Each row is a point on a landscape with many valleys, with its height.
From any point a ball rolls to the lowest of the 2 points nearest to it. It stops when none of these is lower. Distance is the straight distance between rows; heights are no part of it.
j14: [  4 -12  29  11  -7   7  10  18   6  15 -13 -23 -20  15  12   6  -3  -5
  -3  -8  -6 -10 -10   0 -10   6   4   4   6  -2   0   6   1  14 -14 -22
 -13 -12]  h=1.48
j547: [ -7 -12  17   7  -8  -5  -4   1 -13  20  -2   0   3  -7   1 -17 -15 -11
   1  18  21 -15   6  15  -2   4   0  -5 -21  -8   7  -8   2  15   6   6
   0  11]  h=5.63
j752: [-13 -31   3  -3  18   0   2  -2 -16   6   6   1  10  -6   1  -4 -12 -25
   0  -8  11  -3  16  10   4   4   5  -9 -16   7  -9 -14  -8  24  12  -9
 -12  -7]  h=3.55
j599: [  3  44   3  11 -22 -11  -6  15   5   4   7 -15   9  13 -23 -11   1   2
   5  -7   2  -6 -13   6  -1  -6   4   4  22  -1   6  24  10  -6  13   5
   5  10]  h=5.64
j164: [ 20  -7  12  20  15   1   0 -13  -6 -18 -33   4 -11  -7  11  10   8 -13
  -5  21 -10   9  19 -12   4  -5  -3  -7 -10  14  -3 -23  11   2 -15  12
 -15   6]  h=3.02
j983: [ -7   3  -5 -15  17  12  -7   9  15 -13   9 -24  -9   6  15   1  -7  10
 -15   8   3  19  -8  10  20 -31  -9 -23  18 -17 -16   1  10  -5  -8   6
 -19   5]  h=2.74
j822: [-14  18 -12  -7  -6  -9 -12  13  18   2   6 -12   3  -2   4   1   7   9
 -20   4  -1  15 -15  15   3  -9  -7   2   3 -29   0   1  19  -5  -2   8
   8   0]  h=2.19
j566: [ -5  18  -6  23   3  -9  -6  -4  17  20   8   1   6   2   1   6  10  15
   9   1   9  13   6   5   7  -4  -3   6 -16 -27  26   2  -1 -11 -14  26
  10  27]  h=5.92
j641: [ 20 -26  19  20  -9  -6   3 -24   4  -8 -33  18 -24  -6  -4 -19  -7 -13
  10   5   8   4  25   2 -37   2  -1   6  -6  18  -7 -16  17   3   5   9
 -16   6]  h=4.85
j907: [  8  -9  -6  13   9  -6   7  -8 -13   0  -8   6  16  -2 -12   2  14 -19
   6 -11   0   8  20  -7   1   7  16   3  -7  16  -2 -19  -7  11  -4   9
  -8  -6]  h=4.57
j785: [ -3 -33  11  -9 -20   7   0  -5   4   4   0  18 -20  -8  14  -6 -16  -6
  11   1  10 -16   4  -2 -26  17 -14  11  -9  11  -9  -6  -3   4   6 -23
   9 -11]  h=4.62
j865: [ 15  38   3   4 -13 -12   4   8  -1  -3  -6 -19   9  16 -27 -15  12   9
  -1 -20 -13   6 -12  -3  -9 -12  26   8  32   7   4  25  15  -6   9   2
  -8  -2]  h=5.93
j734: [ 12  17  -6  -8  16   0   2 -11  -5 -11   5  11   7  -4  -9 -10   7  11
   3   9 -10  -2  11  -9   6 -19  -1  -6   7   8  -1  -1   1 -20   1  14
   0  14]  h=2.11
j206: [-13 -16 -19 -30   7   4  -2  -6 -27  -9  15  16   6 -15  -5 -11 -15 -17
   2 -10   7  -6  -2  -4   1  21   6   5  -4  24 -18   3 -13  15  24 -18
   6 -26]  h=1.18
j494: [ -1 -12   7   9   9 -18   9   3 -30  14 -14 -10  18   1 -17   5  11 -23
   3 -22   0   6   9  -5   2  12  26   0 -11  22   0 -12 -20  24   6  -5
 -15 -18]  h=4.81
j682: [  9 -18 -12  -5 -20   7  15   0  -1  -4   0  24  12   2 -14  -5  21 -11
  12 -15  -4   8   4 -10 -15  11  13  28   7  23  -7  -6   0   6   0   1
   7 -17]  h=7.28
j24: [ -9 -42  -3 -20  16  19   8  -3 -12  -2  17   7   0  -2   6  -4  -4 -21
   4  -8  12  -2  11   5   9   3   7  -1  -3  13 -10  -4  -4  23   2 -12
 -10 -11]  h=3.69
j980: [-15   6 -22 -20  23  14 -16 -10  11 -16  24  21   2 -10  19  20 -17  15
  -1  10  -5   3   2  -3  13   2 -24 -13  -6  -9  -2   3 -11 -10   0  -7
  17   2]  h=0.58
j830: [ 10  16  12   4  -2  -9  -4  -1  12   5  -8 -10 -20   1  -6 -22  -8  15
   3   9  -9  -1  -2   3 -19 -14  -1   2  12  -8  -2  10  14 -17   7  11
  -9  14]  h=3.84
j336: [  8  28  12  -2   2   0 -10   5  10  -8   0  -7 -19   7  -3 -18 -20  14
   6  16  -4 -11  -3  -2  -7 -18 -18  -9  21   2 -11  18   6 -20  13   2
  -1  17]  h=3.12
j252: [ -4  -6 -27  -6   5   6   1  -4 -10  -2  19  10  31   1  -6  -8  22 -19
  -5  -6  18  10  10  10  23  -9  14   4 -11 -11  16  -7   9  17   1  20
   4   5]  h=2.20
j878: [  4   2  10 -11   5  12   3  12  11  -8   6  -9 -15   8   8  -1  -1   8
  -5  -5 -10  -2  -5  -2  -6 -13  -8  -3  26   0 -14  11   3  -9  -3 -15
  -7  -2]  h=2.53
j22: [-14  -2 -15 -10  17  11  -9 -11   7  -8  23  21  -3  -9  11  18 -22   6
  10  -3  -2  -6  10  -7  -9  17 -19  -8 -12  -3  -6  -5 -20  -8   8 -19
  18  -5]  h=0.22
j591: [  3 -20  12  -2 -18  10  28  -7   7  18   6  12   1  11 -10 -21  -5   6
  26  -9  15  -6  11  -6 -16  -9   9   7   7   7  14   8  -3   0  -7   1
 -11  13]  h=6.86
j4: [ -2  32  -2  -2  -2  11 -14  21  28 -13   5 -16  -6  17   9  20  -9  21
 -12   9  -5   5 -22  -1   8 -17 -24 -18  25 -10 -10  18   0 -12  -7 -10
  -4   7]  h=2.18
j137: [  0  -7 -14 -13   5  19   3  -1   9  -1  18  17   6  -1   5  -6  12  -4
   2  19  11   1   9   5  27 -13  -4   5  -8 -18  19  -2  13   3  -8  17
   3  20]  h=2.58
j516: [  8  17  17   8  -5  -5   5   4   4  -6 -30 -23  -8   5  11  24  11   9
 -15  -1 -24  10 -17 -10   0   5   7  -1   6   0   2   1   3  -3 -20  -6
  -6 -16]  h=1.15
j126: [ 16  15   7  -1 -10  10  14  10   3  -4   1  -8  -3  21 -24 -14  15   4
   4 -12  -9  -3  -8  -9   1 -16  17   9  36  13   3  26   9  -4   2  -4
 -16   3]  h=6.24
j245: [ -9  14  -6  14  26 -11  -6   1 -25   6  15  -6  22  -2  -8  11 -10  -7
  -3   1   4  -8   2  -4  20  -2   6 -16 -11  -4   1  -3 -20   0   2   5
  -2  16]  h=1.75
j144: [ -7  -8  19  25  -8 -23 -19  -4  15  29 -21 -28 -21  -4  -2  -6 -12   5
  -7 -13   7  -6   5  27 -23   8  -1 -12 -13 -25   1 -18  -7   2   9   8
  -4  -1]  h=3.74
j766: [  5   1   5  -7  -1  -9  -9   0  -9  -3 -10  -1   3  -7   2 -24   4  -9
 -12  21   3   3   3  16   3 -15   7   3  -4  -9  -1  -9  25   1   5  18
  -5   6]  h=2.26
j782: [ 14   1  20  -5 -10  -7  -9  -5   3  -6 -18  10 -34 -13   8 -19 -17  11
   2  23  -8 -17  -4  -4 -27  -7 -17   8   1   7  -8   0  14 -20   9  -5
   3   4]  h=3.83
j359: [ 16 -21   1  -9 -20   4  19   4 -11   0  -9  13   6  11 -17 -13  28  -6
   3 -14  -8   8  -6 -11 -17   7  26  35  20  29  -3   5   7  11  -4  -2
  -5 -18]  h=7.41
j708: [-16  11   0  16  -9 -31 -11   7 -26  13  -7 -25  32   3  -8  11  15 -15
 -14 -26   6   7 -22  17  16  13  25  -3 -15 -12  14   5   1  21  10   7
   8 -18]  h=4.80
j476: [  6 -40  -7 -17  12  25  -1 -12  -9 -39   0  29 -21 -13  18   7   1 -24
   4   2   7  11  11 -11   6  15 -11   2  -2  38 -25  -9   4  13   1 -14
   4 -20]  h=3.98
j549: [  1 -28  17 -12 -21  -1   6 -16  -9  -3  -7  24 -14  -9  -2 -22 -13  -5
  16  -3  12 -12   6  -7 -32   8  -4  15  -2  28 -12  -4  -4  -3  14 -14
   4 -12]  h=4.84
j242: [ 24   9  -9  -8   3   9  10   4  16 -10  -6  -6 -10  12  -7 -14  19  20
  -5  13 -13  16  -5  -1   8 -30  10   6  22  -9  10  16  30 -16  -7  17
 -18  15]  h=1.76
j253: [ -4  -7 -20 -11   9  15  11  13   2  -9   7  -1  10   5   4  22  17   0
 -13  -9 -17   3 -12 -12  13   3  -1   3  11   6  -8   3  -9   5 -16 -19
  -1 -17]  h=4.24
j694: [-10  23  -3   7   0 -27 -20   8   5   5  -7 -34   3  -2  -1  -1   3   4
 -21  -2   5  18 -15  20   8  -9   2  -8  -1 -30   1   0  16  -6   3  27
   1   8]  h=2.51
j423: [ 11   1   9  12  16  -8  -5  -9 -13 -10 -26 -10  -2  -8  10   4   3 -13
 -10  27  -1   9  12   0  18  -6   5 -11 -15   1   6 -21  12   1 -13  19
 -12  13]  h=3.41
j225: [  7  -7  13  14  -9   7  13   7   4  17 -11  -1  -4   6   8  12   2  -4
   8  -2  -5 -12  -3 -11  -6  17   0  11  -9   5   8  -2 -12  12 -19 -13
   3  -8]  h=2.70
j984: [ 10  11  26  14 -23 -14   1  -6  -8  13 -20   1 -16  -2  -9 -15 -19   8
  11   9  -1 -26  -1  -9 -29   2  -2   4   2   9   4   0  -8 -12  12 -10
  -2   7]  h=5.54
j29: [  4  26 -10  -6  10   0  -6 -10  11  -4  13  21  10  -6  -6   0   5  21
   7  15 -10   0   6  -9   6 -12 -17  -2   0  -4  11   6  -5 -25   2  12
  16  18]  h=1.53
j396: [  0  22  14   6   5  -3  -6   0 -10   6   6   0  -8  -1  -3 -11 -21   7
   6  17   3 -21   3  -6  -1  -7 -11 -10   3   1  -2   8 -13 -14  10  -3
   0  20]  h=2.16
j598: [ -8 -24  -2 -14 -28  14  28   1   8  16  20  17  11  10 -12 -17   0   3
  23 -19  17  -5   1   1 -16   2   8  12  14  10   6  14  -2  -1   2  -6
   3  -1]  h=7.07
j849: [-11  -3 -12 -12  14  21  -4   9   5 -11  11   1   3   1  21  15  -5   6
 -18  25   2  -1 -14  -3  30 -11 -12  -9   3 -11   0   0   6   9 -14  -6
  -6   4]  h=2.48
j738: [  5  31  -9   9   6  -2   1  11  27   3  10 -28  -8  14 -11   3   5  24
  -3 -15  -5  20  -4   3   4 -22  -4  -5  17 -19   2  20   7 -17 -10  12
 -10  15]  h=3.58
j127: [  9  -6 -14 -18  17  13  -4 -20  13 -36   7  27  -2 -12   8   4  10   0
   5   4  -7  20  16  -1   4  -5 -16  -8   5  15 -15  -8  10 -15   3  11
   9  -4]  h=2.77
j700: [ -4  15   4 -12  10  12  -6   0 -13  -9  18   8  -7  -4  -2  -4 -25   4
   8   6   2 -23  -1 -15   3   0 -15 -13   6  11 -11  17 -18 -11  15 -19
   5   5]  h=1.21
j652: [ -7   5   5 -11  -9 -11 -11   4 -15  -3  -4  -2   5 -11  -3 -15   0 -11
 -14   9   1  -7  -5  13  -9  -4   5   3   3  -1 -11  -5  13   3  14   1
   5  -9]  h=1.96
j947: [ 12 -10 -17 -40   6  19   2 -16  16 -30  18  32  -6  -7   4  -2  16  11
  11   5 -13  18   4  -3  13  -9 -12   3  16  11  -2   3  17 -25   2   8
  17  -4]  h=2.91
j283: [ -8 -27  19   5 -26 -19  12  -3 -27  19 -23   2  13  -3 -15 -23 -13 -14
   4  -2  26 -17   3   5 -18  14  12   3 -15  26   0 -12  -7  23  17  -7
  -5 -10]  h=5.23
j61: [-16   7   1   9   2 -23  -5  17 -16   6 -11 -28  13   4  -7  20   5 -14
 -16 -29 -10   7 -18   7   2  12  15  -9   0  -3  -7  -2 -15  14   7 -17
  -9 -27]  h=4.65
j957: [ 23  15 -11  -8   9   3   6  -6  -9 -12  -9  -9   7   9 -12 -12  27  10
  -9   5  -9  12  -1  -7  19 -28  22  -2  19  -3  15   3  18  -8  -7  23
 -17   8]  h=1.04
j564: [ -9  -4  -8  22   8 -24 -10 -14 -21   6   0   3  20 -10 -14   7 -11 -16
   6 -14   7  -4  16   5  -9  15   1 -12 -23   5  -5 -21 -23   5  15   3
   2   0]  h=4.01
j286: [ -2 -37   6  -8   0  23   4   0   5   1  12  17 -19  -3  27   5 -11  -6
  11   7   5 -11   5  -6  -3   9 -10   6 -11   7  -3  -1   2  12  -9 -23
   8  -8]  h=4.38
j297: [  3  -1  -2  26  -1  -1   6  -3   9   5 -14  -2   6  -1   6  27  14 -11
   0  -9  -7   5   6  -5  -5  22   1   5 -17  -2   6 -16  -5  10 -17   0
   4  -8]  h=3.40
j523: [ -8  22 -15  -7  10   5 -11   5  18  -5  20   7   8  -2   7  19  -2  22
  -6   8  -6   3  -6  -3   7  -7 -24  -8   2 -14   2   9 -10 -15  -6  -4
  15   8]  h=0.93
j391: [  3  -7 -11 -11   5  11  -2  -4   2 -12   0  10   4  -5   9  -7  16 -10
  -8  19   5   9  12   7  13 -12  -1   5  -5  -8   5 -11  20   2  -5  15
   1   9]  h=2.54
j243: [-10   3  11  20  29 -15 -12  -3 -11   8  -3 -17  -4  -4   6  21 -21   0
  -6  -3  -4  -5  12  -3  -2   3  -6 -26 -11  -6  -8 -19 -29  -8  -2 -10
  -9   9]  h=2.04
j97: [ 12  16 -11  -7   2   3   3   3   6  -8 -10 -22   7  10   2   4  24   9
 -19   6  -3  22  -8   2  31 -27  18  -6   8 -20  16   2  21  -3 -19  24
 -16   6]  h=0.38
j215: [  4  -9 -19   0  10   7  12   2  -4 -10   0   5  16   0  -4  17  22 -10
  -3  -9 -11   6   5 -12  12   6   9   8   2  11  -3  -8  -9  10 -12  -4
  -2 -18]  h=4.35
j412: [  3 -20  -4 -39  -3  23   2  -3  13 -15  24  23 -15  -5  13  -9   8   4
  13   3   2   4  -5   4  15  -7  -7   4  15   1  -1  10  20 -14   1  -4
  12  -2]  h=3.03
j819: [-11 -19   8 -10  -7   4 -16   0   6  -1  -2   6 -14 -15  22 -11 -12  -9
  -6  27  13  -6   3  21  -5   5 -17   3 -14 -10  -6 -14  21   7   6  -2
   9  -1]  h=5.80
j971: [ -7 -17   6  -3 -17   1  -5  -6   1   5   0  18   3 -11   5 -19  -7 -15
   3  16  20  -7  10  17 -10   7  -6   6 -20  -5   3 -12  15  13   8   8
  11   6]  h=5.74
j987: [ 21  -6   3  10   1   4   8  -8   2 -18 -27  13  -5  -2   6   4  19  -7
  -3  11 -13  10  12 -10  -6   1   5   8   0  15   0 -14  16   2 -14  11
  -5  -1]  h=2.49
j195: [ -5 -13  22   7 -15  -6   9   5 -23  23  -9   0   5   1  -7 -18 -17 -11
   6   9  20 -24   1   2  -7   6   8  -2 -14  13   4   0 -10  18   9 -10
  -5   3]  h=5.44
j622: [ -7   9   7  18  -4 -22 -22   2  15  22 -12 -32 -14  -3  -2  -6 -10   7
  -9  -9   6   6  -4  27 -11   1  -3  -8  -5 -32  -3  -8   5  -6   7  19
   0   7]  h=3.09
j680: [  1  -6  13  17  19 -12  -7  -6  -6   0 -15 -11 -10  -6   7  12  -8  -4
  -5  -4 -10  -2  14  -9 -11   5  -7 -17 -10   7 -13 -24 -16  -3  -5 -12
 -13  -6]  h=2.76
j280: [ -7  -4 -14  16   7 -13 -15  -6 -10  -7  -8   3   7 -15  -1  17  -5 -17
  -4  -3   1  -4   9   4 -11  23  -7  -6 -21   3 -13 -26 -16   5  10  -7
  10 -10]  h=3.82
j361: [ 12  -4  10   0 -11   8  22   2   4  12   5   0  -1  14 -19 -19   6   5
  15 -15   0  -4   5  -4  -9 -15  18  11  22   5   7  14   3   0  -4   0
 -18  10]  h=6.57
j112: [  1 -38 -12 -15   9  34   6   1   3 -13  13  22 -12   0  25  12   1  -6
   5  12  -3  -9  -1 -13  18   8  -8   8  -3  11  -4  -3   3  11 -15 -18
   6  -7]  h=4.23
j83: [ -8   1  16  14 -24 -20  -1   7 -19  25  -8 -22  28  11 -11  -9   8 -14
  -7 -13  21  -3 -19  22  10  16  28   0 -25  -8  23  10   5  33  10  11
   8  -8]  h=4.89
j637: [ 13 -17  13 -10  -2  10  13   5   4  -5  -7   3 -18   4   3  -4  12   3
   0  -8 -14  -2  -2  -5 -16 -10   6  14  16   8  -7   5   9  -4 -13 -11
 -10  -7]  h=1.85
j3: [ 13  33  14  18 -13 -13   5  -1  20  15  -6  -9 -11  15 -20 -16  -7  25
  17  -3 -10   1  -2  -5 -24  -7   4   6  15  -8  13  24   6 -19   4   9
  -8  22]  h=4.72
j765: [ -9   0  -8 -25  13  17   0  -9  -6  -6  27  23  -9  -8   7   3 -30   7
  17  -3   4 -18   2 -18   4  14 -12 -10   0  11  -8  15 -23  -5  13 -25
  13  -4]  h=0.71
j706: [ -8  39   9  33  -6 -20 -11  -1  15  16  -8 -29  -3   7   7  28   4  26
  -2 -12  -4  14 -17   1   9   7  -1   0  -9 -27  24  17  -7 -15 -11  22
  14  11]  h=6.39
j223: [-10 -14  -5   5   3  -7   6  10  -4   5  -6 -10   7   1  -5  18   7 -15
  -9 -28 -11   3  -2  -1 -13  19   7   4   0   7 -14 -10 -20  16  -1 -25
  -5 -28]  h=4.49
j231: [-12  -7  -6 -23 -11  -4  -1   6 -27   1   9  10  10 -10 -11 -17  -8 -16
  -4  -7   9 -15 -11   2  -9  14   6  11   3  19 -16   5  -7  15  27 -16
   8 -24]  h=1.38
j205: [-10   5  22  25 -16 -14 -11   9   4  32  -6 -24   1   5   3  -3  -7   1
  -2   2  21  -6 -10  26   3  15   7  -1 -24 -27  23   9   3  15   0  16
   6  13]  h=5.26
j618: [  4   0   2   5  -8   7  18   9   9  18   8 -16   9  14 -10  -2  21   0
   0 -24   5  11   0   8  10  -9  21   7   4 -16  17  11   4  10 -13   9
  -8   6]  h=4.45
j906: [ -4  42  12  29   1 -26 -19   0   7   6 -12 -39  -6   7  -1  23  -7  21
  -7 -10  -8   8 -16   2   3   5  -4 -16   3 -21   4  11  -9 -19  -1  13
   1   8]  h=6.59
j716: [-21   3 -18  -4  32  10 -12  -2  -8  -6  26   7   5  -5  13  16 -30   4
  -6   9   2  -8   0  -2  23   1 -14 -19 -13 -14  -1   2 -16   1   1  -7
   5  13]  h=0.81
j635: [ -5  15  -1   8  -1   5   4  16  20  12  19 -23   0  15  -8   1   4   5
   1 -21   3   6  -3   9   5 -11   1  -3  14 -20   8  17   3   1  -7   0
  -6  12]  h=4.08
j748: [ -1  10  23  20 -16 -25  -3  -9  -8  22 -15  -9  -6  -2 -17 -15 -20   7
  10  -4   5 -15   7   6 -24   7   3  -7  -3  -3   1  -9 -13 -11  13   3
  -3  10]  h=5.94
j960: [  4  16 -13 -11  13   1  -4   8  27  -6   5 -21 -10   8   4  -3   4  24
 -11   3  -6  27  -6   5   9 -33 -11 -10  17 -21  -5   7  15 -20 -11  17
 -12  13]  h=3.06
j809: [  2  -1   2  -2   3  19   1  12  15   3   6   5 -13   6  23  11  -5  10
  -5  26  -2  -9  -6 -10  15  -6 -16   1   2  -7   9   4   4  -2 -16  -8
   4   9]  h=2.17
j165: [ 10  18   3  -5   8   7   1   8  13 -14  -2 -10  -5   7   5   9   3  21
 -12   6 -19   3 -10 -10   1 -19 -12 -12  21   1  -7   9   0 -18 -11  -7
  -8   2]  h=2.66
j790: [-12   8 -10 -18   8   5 -10  10   4 -19   4  -9  10   0  18  15  -5   8
 -27  22   2  12 -20   6  30 -22  -6 -20   8 -13 -12  -5   6   2 -13   3
 -17  -1]  h=2.57
j779: [  5  12   3  16   4 -16 -13 -11 -13   2 -15   5   4 -10   5  -5  -1  -4
   0  32   6   0  13   5   8  -1  -2  -3 -21  -9  13 -20  10  -6  -2  30
   5  25]  h=3.76
j755: [ -5 -21   8  10 -12 -14  13   6 -14  17 -15 -11  15   3 -17   1   9 -18
   3 -31   1   3   2   3 -18  25  17   9  -7  17  -7 -12 -19  25   8 -12
  -9 -29]  h=4.73
j645: [ 19  -6  -7 -10   0  17  15   1  12  -9   4   7  -9   6  -3  -6  23  15
   4  -1 -15   6   0  -7   4 -20   8  13  18  -2   7   9  17 -12 -11   4
  -8   6]  h=0.88
j560: [ -3   1 -12  21  -2 -12  -6  -1   1  -8 -17   2  13  -8   0  22  11 -21
 -11 -10  -2  10   6   7  -9  24  -2  -2 -15  -2  -6 -24  -4  10   0   3
  11 -17]  h=3.67
j657: [-11  12  -6   6  33  -8 -13  -5 -21  -2  16  -3   7  -8   0  15 -21   3
  -2   2  -4  -9   9  -6   8  -2  -9 -25 -11  -3 -12  -8 -30 -12   9  -5
  -1  12]  h=1.28
j200: [ -2 -45   0 -31  20  20   6 -12 -23 -19   8  19 -17  -8   9  -7  -4 -19
   9  -6  10  -3   7 -12  14   3   3   5   0  34 -18   0  -2  14   3 -16
 -10 -19]  h=3.85
j962: [-11  10  18  19 -25 -14  -3  14  -1  28   1 -28  16  14 -12  -9   1  -4
  -2 -20  21  -3 -16  28   0   9  10   1 -11 -20  20  15   6  23   7   8
   5   3]  h=5.04
j62: [ 10  13  25  13 -10   4  10  15   6   4 -20 -26 -16  17  11  17   6   2
  -3  -5 -16  -4 -20 -11   4   3  12   4  13   3   6  16   6   9 -17 -12
  -9 -12]  h=0.09
j86: [ 14  15   3   5   3 -11  -1  -4  -2 -16 -30   0   6  -6   3  18  13   3
 -12  10 -26   8  -2 -10  -7   4  -1  -1  -1  12  -5 -11   4 -10 -10   3
   1 -11]  h=1.88
j486: [  1 -10  -6   4  -7  15  19   3   8  13  14  16   3   4   3   6   2   2
  17   4   1 -13   4 -15   0   6  -5  10  -6   2  10   3 -14   3 -12  -8
   9   5]  h=3.47
j726: [ -1 -14   7 -29  -1   9  -2  -3   3 -12   8  15 -14  -8  11 -18  -2  -2
   3  11   3  -3   0   6  -4  -8  -9   8   9   4  -9   5  17  -6   6  -6
   6  -4]  h=3.17
j580: [  1  21   9  15  -2 -14 -12 -12  -6  14   1  10  -3  -9  -6  -8 -21  15
  11  22   4 -17   9  -6 -10   0 -15  -5 -13  -4   7  -5 -16 -24   9  15
  12  30]  h=3.27
j594: [ -4 -14 -32 -11   9  15  -3 -10   0 -24  11  28   3 -15   9  15  -9 -13
  12  -7  -6   8   9 -13  -4  37 -14   1 -13  22 -22  -5 -19   9  12 -18
  19 -22]  h=1.20
j649: [ -1 -32 -12 -16 -20  16  25  -6   3   3  16  26  13   4  -9  -8   9  -6
  23 -19   8   3   9  -8 -12  12  10  21   6  22  -2   2  -7   5  -2  -4
   6 -11]  h=7.18
j877: [ -9  19   9  28  -4 -16 -15   2   8  26  -1 -11  -2   0   2   9  -8  14
   3   3  11  -6  -2  10   0  12  -8   1 -19 -29  20   3  -9  -5  -4  14
  12  21]  h=5.61
j561: [  8  -3   7 -18  -5   2  -9   2   8 -18 -11   9 -21  -6  17  -6  -2  13
  -8  25 -13  -4 -10  -4 -12 -13 -20   6   6   3 -11   2  13 -16  -1  -5
   6  -1]  h=3.43
j290: [  8  14  -1  -4  -5  -9   1   6   7  -1 -20 -32  -4  11   0 -12  21   3
 -18  -1  -6  32 -12  13   9 -21  25   3  11 -19   9  10  32   1  -8  20
 -17   1]  h=1.08
j284: [ 12  45   0  10 -16  -5  -2  10  20   5   3  -5  -2  13 -22 -11  -2  20
  12   0  -8  -1  -8  -3 -10 -11  -6   3  24  -3   9  31   5 -19  11   6
   3  20]  h=5.31
j613: [  2  10   4  16  -5 -11  -8 -14  -7  11  -1  20   7 -13  -1  -9 -12   2
  13  26  12  -9  18  -1  -2   3  -6  -1 -23   0  12 -15  -2 -10   2  22
  12  28]  h=3.92
j450: [  3 -21 -24 -19   3  32  11   9  10  -9  20  17  -3   2  13  19  11   5
   4   2 -12  -3 -11 -13  16   7  -8  12   8   9  -3   6  -4   0 -11 -19
  14 -13]  h=4.11
j307: [  6  -9  21   5 -27 -16  12 -16 -14   7 -24  14  -9  -4 -17 -24 -16   5
  15   5   6 -17   6  -7 -39   3   4  10   1  24  -2  -6  -5  -8  11  -7
  -7   2]  h=5.16
j218: [-12  -9  -8  -8  17   5   5  15  -1  -6   8 -13   3   3   5  22   1  -6
 -13 -17 -12   3  -8  -3   1   4   0  -8   8   0 -16  -2 -15  10  -5 -27
  -8 -21]  h=4.34
j979: [  1  20   6  24  -1  -4   5  -3  21  14  -7 -16  -2   6   5  19  13  13
   4  -6  -9  14   1  -2   6   3   4   8 -10 -20  27   3   0  -8 -23  16
   6  10]  h=6.15
j832: [ -5 -20  11  17 -23 -17  10  -3 -19  22 -24  -2  11  -3 -18  -4  -9 -13
   6 -15  11 -13   3   1 -25  30   9   3 -15  20  -2 -15 -22  22  11 -13
  -3 -23]  h=4.99
j404: [-14  -2  -3 -16 -13  -8 -12  -5  -7  -4   5  10   2 -16  -6  -8 -10  -8
  -3  -2   5 -10   0  10 -18  13  -5   3  -3  -2 -16  -8  -7  -2  25 -13
  16 -18]  h=1.66
j688: [ -3   2 -31 -16  12  22   7  -1   3  -5  34  16  16   3  -4   4  13   3
  -2   1   7  -1  -1  -2  33 -13   1   2   3 -12  15   9   0   0  -1   9
   8   6]  h=2.42
j203: [ 10 -11 -20 -10  -4  25  20   2   7   0  21  29   2   5   1   8   9  10
  20   8  -7 -14  -4 -26  14   6  -8  14   6  11  11  10 -17  -8  -8  -8
  13   1]  h=3.88
j760: [  7  11 -20  -3  14  -3   0 -17   3 -21   8  18  17  -9  -9   4  16   1
   1  -9 -13  15  19  -5  -3  -7  -3  -2   2  10  -6 -10  -2 -16   2  16
   8  -2]  h=2.55
j410: [ -9 -22  18   7  18  -3   2   3 -13  10  -9 -12  -6  -3   6  -1 -10 -15
  -1  -3   5  -6  13   5   0   1   3 -11 -12   3  -7 -15  -7  13   0 -10
 -17  -2]  h=3.32
j712: [ -6 -22 -34 -18  14  26  10  -8  -5  -7  32  20  21   0  -4  -1  11 -13
   6  -7  14   1   9   4  31  -1  10   3  -3  -2  11  -2   1  13   1  10
   3  -3]  h=2.31
j828: [ -7  15   2   3   4  19  -8  22  22   0  14  -5 -14  16  22  20 -16  14
  -7  18   0 -10 -15  -6  10  -2 -24  -7  11 -14   2  17  -4  -2  -8 -22
   7   9]  h=1.61
j572: [ 18 -14  17   8  -2  -7  -5 -22   5 -10 -25  14 -28 -12   2 -15  -9   3
   9   9  -7  -4  18  -5 -36  -6 -10   6  -5  14 -10 -15  13 -16   2   4
  -8   5]  h=4.39
j207: [ -8   8 -19   7  15  -4  -2   0 -24   2  13   2  26  -2  -4   2   7 -12
  -7   3   7  -4   2  -1  26  -4  11  -6 -12  -5  11  -5  -5   9  -4  11
   2   6]  h=2.02
j650: [-18  23  -2  14  -8 -35 -13  14 -23   3 -11 -33  23   5  -7  23   9 -12
 -21 -25  -4   3 -29   9  11  14  14  -8  -3 -12   1   7  -8  12  11  -8
   7 -24]  h=4.74
j585: [  0  14  -7 -12 -11  -7  -3  13  14  -4   0 -18  -1   1  -2 -16  14   5
 -20   0  -4  20 -14  19  -1 -19   4   6  17 -18  -4   7  30  -5   2  13
  -1  -2]  h=1.80
j254: [-13 -22 -28 -30   7  16   1 -17  -7 -16  24  26   5 -12   2   1 -16 -12
  16 -15   5   4   4  -4   5  32   0   5  -9  16 -12   1 -11  16  15 -14
  14 -20]  h=1.02

Call two points neighbours if one is among the 2 nearest of the other. Go from one point of each pair to the other, from neighbour to neighbour, staying as low as possible. Name the highest point that can't be avoided.
j62, j657 -> j613
j97, j755 -> j748
j828, j645 -> j165
j645, j97 -> j242
j22, j254 -> j594

Write out the way that a ball takes from each point below.
j819 -> j726, j412, j947, j127, j760, j734, j29, j523, j980, j22
j779 -> j423, j164, j987, j86, j516, j62
j618 -> j635, j738, j960, j983, j790, j849, j809, j828
j566 -> j877, j205, j962, j83, j708, j650, j61, j223, j218, j253
j391 -> j766, j652, j404, j231, j206, j254
j641 -> j572, j782, j561, j726, j412, j947, j127, j760, j734, j29, j523, j980, j22
j144 -> j622, j694, j822, j585, j290, j97
j476 -> j200, j24, j752, j410, j680, j243, j657
